Each row is a point on a landscape with many peaks, with its height.
A climber steps from a point to the highest of its 5 nearest points, and stops where none of them is higher. Distance is the straight distance between rows; heights are no part of it.
mubo h=326: [ 84 109  87 119 177 130 132 114 130 134 137 123 132  61 129 116  98 184
 143 113 148 118 106  91  64]
kot h=543: [178 129 144 175 110 104 144 117 113  91 157 144 133 173 145  89  86  33
 124 124 136 147 124  54 126]
pimaz h=720: [ 99 174 125  76 124 112 117 170 125 140 126 162 136  89 152 125 140 141
 100 139 143 166 133 150 139]
mam h=381: [116 131 113 130 154 131 118  54 143 139 176 158 108  77 126 107  96 140
 150 139 172  83 122  38  73]
vese h=762: [151 180 115 125 107 116  88  82 177  92 155 141  89 181 121 109 166 129
 159 133 103  92 147 124 181]
refut h=653: [119 130 115  64 158  49  62 106 127 163  97 127 110 123 180 109 150 133
 137 163 140 136 108 171 162]
fovop h=485: [137 145 112  99 150 146  96  30 178 141 164 158 110 111 158 136 142 109
  94 213 152 119 110 107  96]
zet h=588: [114 150 154 138  98 134 148 130 119 124 113 145 140 149 168 137  99  50
  90 139 142 180 113  51 108]
posa h=538: [161 115 108  99 157 120  95  59 170 145 136 149 110 119 156 125 165 124
 125 174 124 108 122 141 110]
tikem h=647: [146 137 133 103 137 103  96 123 140 130 123 129 125 144 149  97 154 105
 118 131 105 130 114 153 157]
mon h=679: [139 147 172 143 117 130 119  59 150  95 157 121 133 174 108 101 147  50
  91 162  91 124 116  78 116]
Tez h=459: [100  87 109 125 163 149 140 129 149 134  98 105 166  72  98 153 141 195
 134 116 137 107 129 170  81]
resu h=660: [132 171 114  99 118 150 100  64 202 113 159 167 121 124 107 130 163 148
 142 184 101 102 159 134 127]
goru h=726: [ 69 139 109 101 138 124 119 197  95 155 100 139 150  78 145 162  72 197
 175  94 174 153 125 100 120]
Res h=611: [120 128 136 106 149 104  85 159  98 149  99 115 152 123 141 130 152 138
 121 140 127 157 120 199 156]
Bam h=613: [152 114 161 165  78 128 152 178  67 158 126 150 109 145 184 140  80  93
 125  92 139 156 127  76 156]
kazoz h=776: [149 154 128 100 135  98  59  95 173 124 111 116  83 176 106  97 169 136
 170 143  79  76 146 160 211]
linu h=667: [112 161 164  78 124  96  85 169 133 148 118 115 124 139 137 105 154 127
 118 129 115 144 134 168 177]
rumu h=496: [145 112 165 170  74 159 180 194  42 145 136 119 102 130 147 150  88 175
 133  81 150 132 136 146 161]
big h=698: [144 127 168 137 100 184 173 152 117 109 127  96 138 154  88 129 175 108
  93 113  73 134 138 186 149]
Pumem h=695: [130 180 112  61 147  89  66 103 151 143 148 155 115  99 143 114 177 174
 133 160 153 108 139 174 171]
Mupi h=685: [126 181 142 141 108 125 144 110 160  92 188 158 142 117 108 105 134 101
 129 128 158 129 142  76 112]
Boder h=337: [ 66  97 115 118 124 169 151 168 108 148 106 119 139 105 132 193  66 153
 142 111 150 169 113  48  86]
Numo h=560: [128 110 169 150 109 153 145 198  53 131 114 101 128 123 141 160 129 182
 117 107 133 147 137 198 159]
Vap h=270: [ 94 119  98 123 139 144 119 179 115 128  99 140 148  82 141 149 111 152
 121 125 157 151 121 127 103]
mumat h=657: [114 210 160  75  99 101 115 184 153 123 132 126 103 158 114  96 141 135
 126 115 116 150 152 148 203]
mido h=729: [130 179  98  87 132  91  91  79 151 121 160 157  87 113 149 115 160 142
 141 149 150  96 147 134 159]
robar h=242: [126  78  79 136 164  89  99 149  66 153 102 129 118  93 156 156  60 162
 194  96 174 129 114  98 122]
mib h=779: [ 40 113 108 119 163 147 142 163 127 133  87 104 137  82 102 159 102 196
 118 104 147 160 124 113  72]
Vus h=680: [180  99  86 129 150 118 102  89 153 129 127 134 140 121 107 141 152 163
 194 131 115  72 142 183 130]
nimu h=615: [129 170 111  82 143  88  64 162 115 147 121 103 168 112 147 127 171 186
 136 158 161 130 128 228 144]
Nuni h=639: [145 145 172 124 129 104 112 144 146 151 107  98  82 186 102  83 128  84
 124 109  75 120 136 144 208]
tolu h=520: [156  77  84 146 158  84 112 120  96 140 119 140 123 113 135 130 102 141
 181 106 158 103 129 135 130]
sira h=696: [121 174 163 118 101  90  93  78 175 116 136 126  83 189 116  79 133  73
 112 153 106 135 127  91 153]
gez h=644: [117 108 159 135 114 157 143 179  85 140  89  94 124 142 138 147 149 105
  94 125  92 156 116 179 145]
mebud h=655: [160 103 136 177 100 152 174 128 121 109 144 118 134 146 107 127 124 101
 114 104 118 116 135 130 124]
siman h=319: [102 149 101  96 160 109  96 121 156 120 113 169 134  67 165 139 124 149
 107 163 172 149 119 117 107]
Vava h=737: [190 105 128 192  97 152 185 121 143 109 159 114 121 170  84 120 106 126
 183  90  94  84 146 135 138]
kek h=516: [131 115 126 163 127 109 135  92 139 101 140 142 145 126 156 121 110  79
 121 144 156 131 123  81  76]
paf h=630: [ 95 177 163 109  99 145 156 193 112 138 100 128 134 130 130 124 150 110
  84 126 103 178 121 162 156]
mumuk h=316: [113 103  85 126 164  98 132 149  97 147 130 122 130  79 123 122  92 183
 188  86 161 107 123 131 120]
depi h=551: [146 148 127 121 140 108 105 172  95 146 130  95 166 131 114 145 171 189
 141 119 130 118 135 240 167]
Zosi h=624: [ 88 151 167 133  95 186 163 158  99 135  88 122 149 124 138 160 135  68
  74 141  93 176 113 106 118]
let h=175: [118 126  98 102 153  71  75 160  91 137 113 140 147  84 175 140 105 148
 160 121 180 142 131 129 140]
foluk h=216: [135  82 134 150 133 140 100 194  47 156 106 104 119 144 167 197  77 203
 153 105 154 141 115 150 140]
dibad h=719: [127 150 175 138 108 145 122  83 193 103 129 106 104 199  81 103 179  83
 114 165  54 117 137 123 146]
kekim h=645: [142 148 144 116 136  87 110 117 133 142 129 145  94 164 158  80 127  66
 132 137 114 146 113 103 170]
pigum h=617: [104 156 135  53 169  85  79  73 162 168  91 122  98 126 164 114 156 125
  73 200 118 142  88 155 133]
zil h=699: [ 91 153 157  87 130 113 115 137 142 146  98 141 134 148 166 107 136  76
  86 161 121 175 110 121 146]
ludez h=621: [169  85 106 177 132 121 154 140  90 140 134 131 106 161 140 121  79 103
 146  92 140 130 134 123 144]
Suk h=758: [ 94 183 172 101 108 138 139 113 179 121 126 122 118 159  92 108 172  96
  82 150  93 143 127 126 138]
zir h=775: [143 158 154 140  97 116 161 199  94 127 141 152 133 121 138 120 106 123
 143  76 157 156 153 100 161]
zape h=725: [151 102 122 177 139 166 181  92 150 124 148 118 143 144  65 113 122 160
 185 105  95  81 128  95  64]
Bobem h=714: [142 145 157 105 135 110 103  64 178 133 121 116 104 173 114 101 154  76
  95 171 101 123 110 121 144]
mokap h=233: [132  96  98 115 151  89  92 138 128 131 100 140 139 120 181 141  94 115
 125 139 156 144 120 108 110]
Naseg h=331: [ 99 123 118 127 146 119 141 115 144 113 131 160 144 103 150 136 106 112
  95 156 163 143 113  74  73]
nok h=646: [136 109 160 166 100 176 173 140  84 119 100  95 126 157 113 152 143  72
  59 133  92 147 124 138 123]
tuvu h=558: [155  87 169 170 105 154 151 161  55 143 117  96 101 162 162 151 120 113
  99  96 105 114 104 161 160]
soga h=497: [108  79 116 165 128 144 168 166  79 137 126 108 105 120 114 129  71 161
 153  67 141 136 110  99 122]
Mipek h=456: [147 114 119 133 137 136 123  46 168 117 142 136 129 132 135 121 150  98
 101 182 122 116 117 107  96]
dag h=439: [116  86 128 145 112 172 157 171  99 129 104 110 141 103 106 153 128 169
 113  90 128 150 132 166 105]
namo h=718: [132 149 159 154  89 159 182 168 101 121 152 121 136 124 119 129 118 106
 110  91 127 142 141 135 126]
runif h=745: [132 208 136 136  84 133  87  76 190  80 182 154  89 186 108 106 168 127
 134 158 113 105 140  81 167]
boba h=616: [134 133 141 166 119 151 185 102 151  99 170 142 150 109  85 104 108 110
 146 108 159 123 126  58  65]
fizi h=664: [119 187 148  85 109  90 105 146 144 127 124 136  89 169 120  80 148 107
 124 140 108 142 133 121 175]
tib h=395: [126  49  59 172 175 121 132  68 121 140 112 109 132 110 120 120  87 142
 178 108 142  74 104  97  78]
deba h=610: [150 109 104 103 156  68  60  84 133 151 118 147 104 124 170 105 143 109
 132 150 137 112 116 168 150]
pemig h=620: [146 123 118 124 118 158 123 121 156 119 126 114 135 151  84 122 182 129
 116 132  69 110 154 188 139]
nared h=309: [121  75  89 147 170 121 131 139  81 152 129  94 121 111  98 123  98 211
 188  73 148  88 105 144 141]
Dabeg h=623: [164 118  94 112 145 101  92 119 139 128 146 130 136 123 129 129 153 152
 168 121 114  87 150 199 146]
Zaf h=742: [106 153 183 121 113 156 151 111 162 116 113  97 127 157  69 112 172  55
  72 142  67 133 128 145 138]
zam h=697: [151  99 143 196  99 170 189  88 137 108 171 109 147 154  51 111 104 120
 166 108 104  97 125  83  89]
sebe h=307: [129 139  96 138 141  86 146 124 117 124 173 172 108  84 148  96  81 131
 184  91 171 103 139  70 118]
Geni h=733: [109 134 129 106 126 166 146 153 147 131 105 114 156 105  99 140 183 131
  81 138 104 141 128 196 122]
Kovu h=493: [136  91 159 149 102 148 143 190  59 144 107 117 126 128 162 170  95 138
 123 105 141 143 123 137 140]
Tano h=587: [ 91  99 116  90 166 141 107 154 126 129  76 104 178  96 144 169 146 163
  86 155 130 143 118 212 101]
dit h=579: [165 112 166 181 107 148 179 106 118  94 152 117 159 161 117 106 115  61
 118 138 121 126 128  77  97]
dasu h=738: [103 183 186 110 111 115 127  96 156 114 131 144 131 158 112 104 148  64
  75 151 125 160 115  82 119]
Forat h=594: [123 109 163 184  96 177 190 147  76 123 118 117 154 135 124 154  92  97
  96 127 143 162 130  58  83]
falot h=709: [148 160 142 144 101 132 107  65 185  81 167 135 109 182 102 110 170 104
 127 170  95 114 131  97 135]
gumap h=383: [ 96 142 124 146 129 132 150 146 117 118 135 145 136  99 133 131  82 131
 138 101 168 146 132  48  91]
fomak h=650: [141 135 139 137  95 156 156 108 172  99 146 118 153 146  85 121 160  96
 109 130  96 111 142 122 101]
ruran h=589: [115 130 108  87 150 101  96 101 167 135 105 127 131 122 151 120 153 129
  90 156 124 124 111 170 134]
Kepa h=562: [121  64 110 137 149 160 137 140 130 115  79  96 155 109 125 173 149 122
  87 137 121 138 114 177 103]
zini h=330: [ 89 109  94 139 158 140 154 168  91 146 117 104 137  91 105 122  88 180
 149  81 143 136 120 114 110]
Solil h=778: [166 112  86 163 149 128 158  97 160 132 155 139 126 123  92 114 114 153
 205 104 112  63 151 121 105]
nop h=721: [170 158 119 151 106 117 148 121 154  95 179 158 115 157 112 114 128 109
 164  92 124  96 157  85 152]
vekos h=651: [ 98 161 130  73 143 140 148 136 179 126 112 146 157  78 118 134 181 171
  91 173 128 130 146 183 117]
Zur h=681: [162 112 113 148 125 106 137 174  80 128 144 137 129 132 134 123 106 144
 158  97 154 125 141 157 160]
nevo h=403: [ 88 137 147 153  99 180 191 187  85 146 120 109 131  97 112 155  87 177
 141  75 143 169 140  78  95]
diri h=509: [159  68  96 124 170 118  89  97 136 130 101 125 156 112 149 150 146 134
 121 139 121 105 107 190 122]
Zuvu h=692: [117 162 136 111 100 117 115 198  86 147 119 144 141 118 160 126 117 125
 136  97 132 162 140 126 176]
Sesi h=561: [139 156  98  99 151 144 111  46 173 139 186 175  97  83 131 129 138 141
 152 190 176  88 139 106 123]
tuga h=363: [147  67  85 143 151 114 127 119 133 114 116 124 145 116 144 134 113 108
 123 125 134 123 124 118 104]
Vod h=333: [111 137 103 102 145  91  94 176  99 139 102 140 155  84 155 140 128 184
 149 126 175 144 138 170 133]
mebal h=727: [172 130 106 133 124 124 130  92 171 103 157 147 124 151 125 115 143 111
 170 121 110  99 154 118 137]
lopo h=555: [ 93  90 128 153 118 167 166 156  97 114  96 102 143 112 141 176  92 111
  98 132 124 164 122  86  99]
Zede h=683: [140 114 105 133 149 145 138  83 171 137 155 150 138  91 110 112 136 175
 183 130 119  72 145 122  94]
nes h=640: [126 169 103  65 148 130  96  67 193 138 146 162 116  88 138 135 178 176
  85 201 139 125 125 154 124]
pip h=548: [179 109 137 172 111 156 158  85 142 109 139 116 137 200  91 116 149  70
 112 140  74  99 132 136 123]
rir h=58: [ 79  33 121 113 148 140  98 183  64 147 104  81 125 135 136 238  80 177
 139 116 137 153 120 142  87]
mifu h=693: [144 144 119 128 111 115 131 150 143  99 159 134 131 152 118 100 143 123
 125 100 125 123 146 148 160]
durag h=643: [137 107 163 174  76 162 180 166  64 131 126 116 113 148 144 163  78 109
 107  98 131 155 126  88 121]

Where does a climber stop that starts at each point below?
fovop | kazoz
gumap | Solil
nevo | zir
nimu | kazoz
nes | kazoz

Call two points neighbours if one is among the 5 nearest of the other. Go from one point of each pair to the other, from neighbour to neighbour, staying as high as possible. Name the lowest point that can't be avoided.
Suk, mib | Tez
kazoz, Solil | mebal
Solil, Geni | big
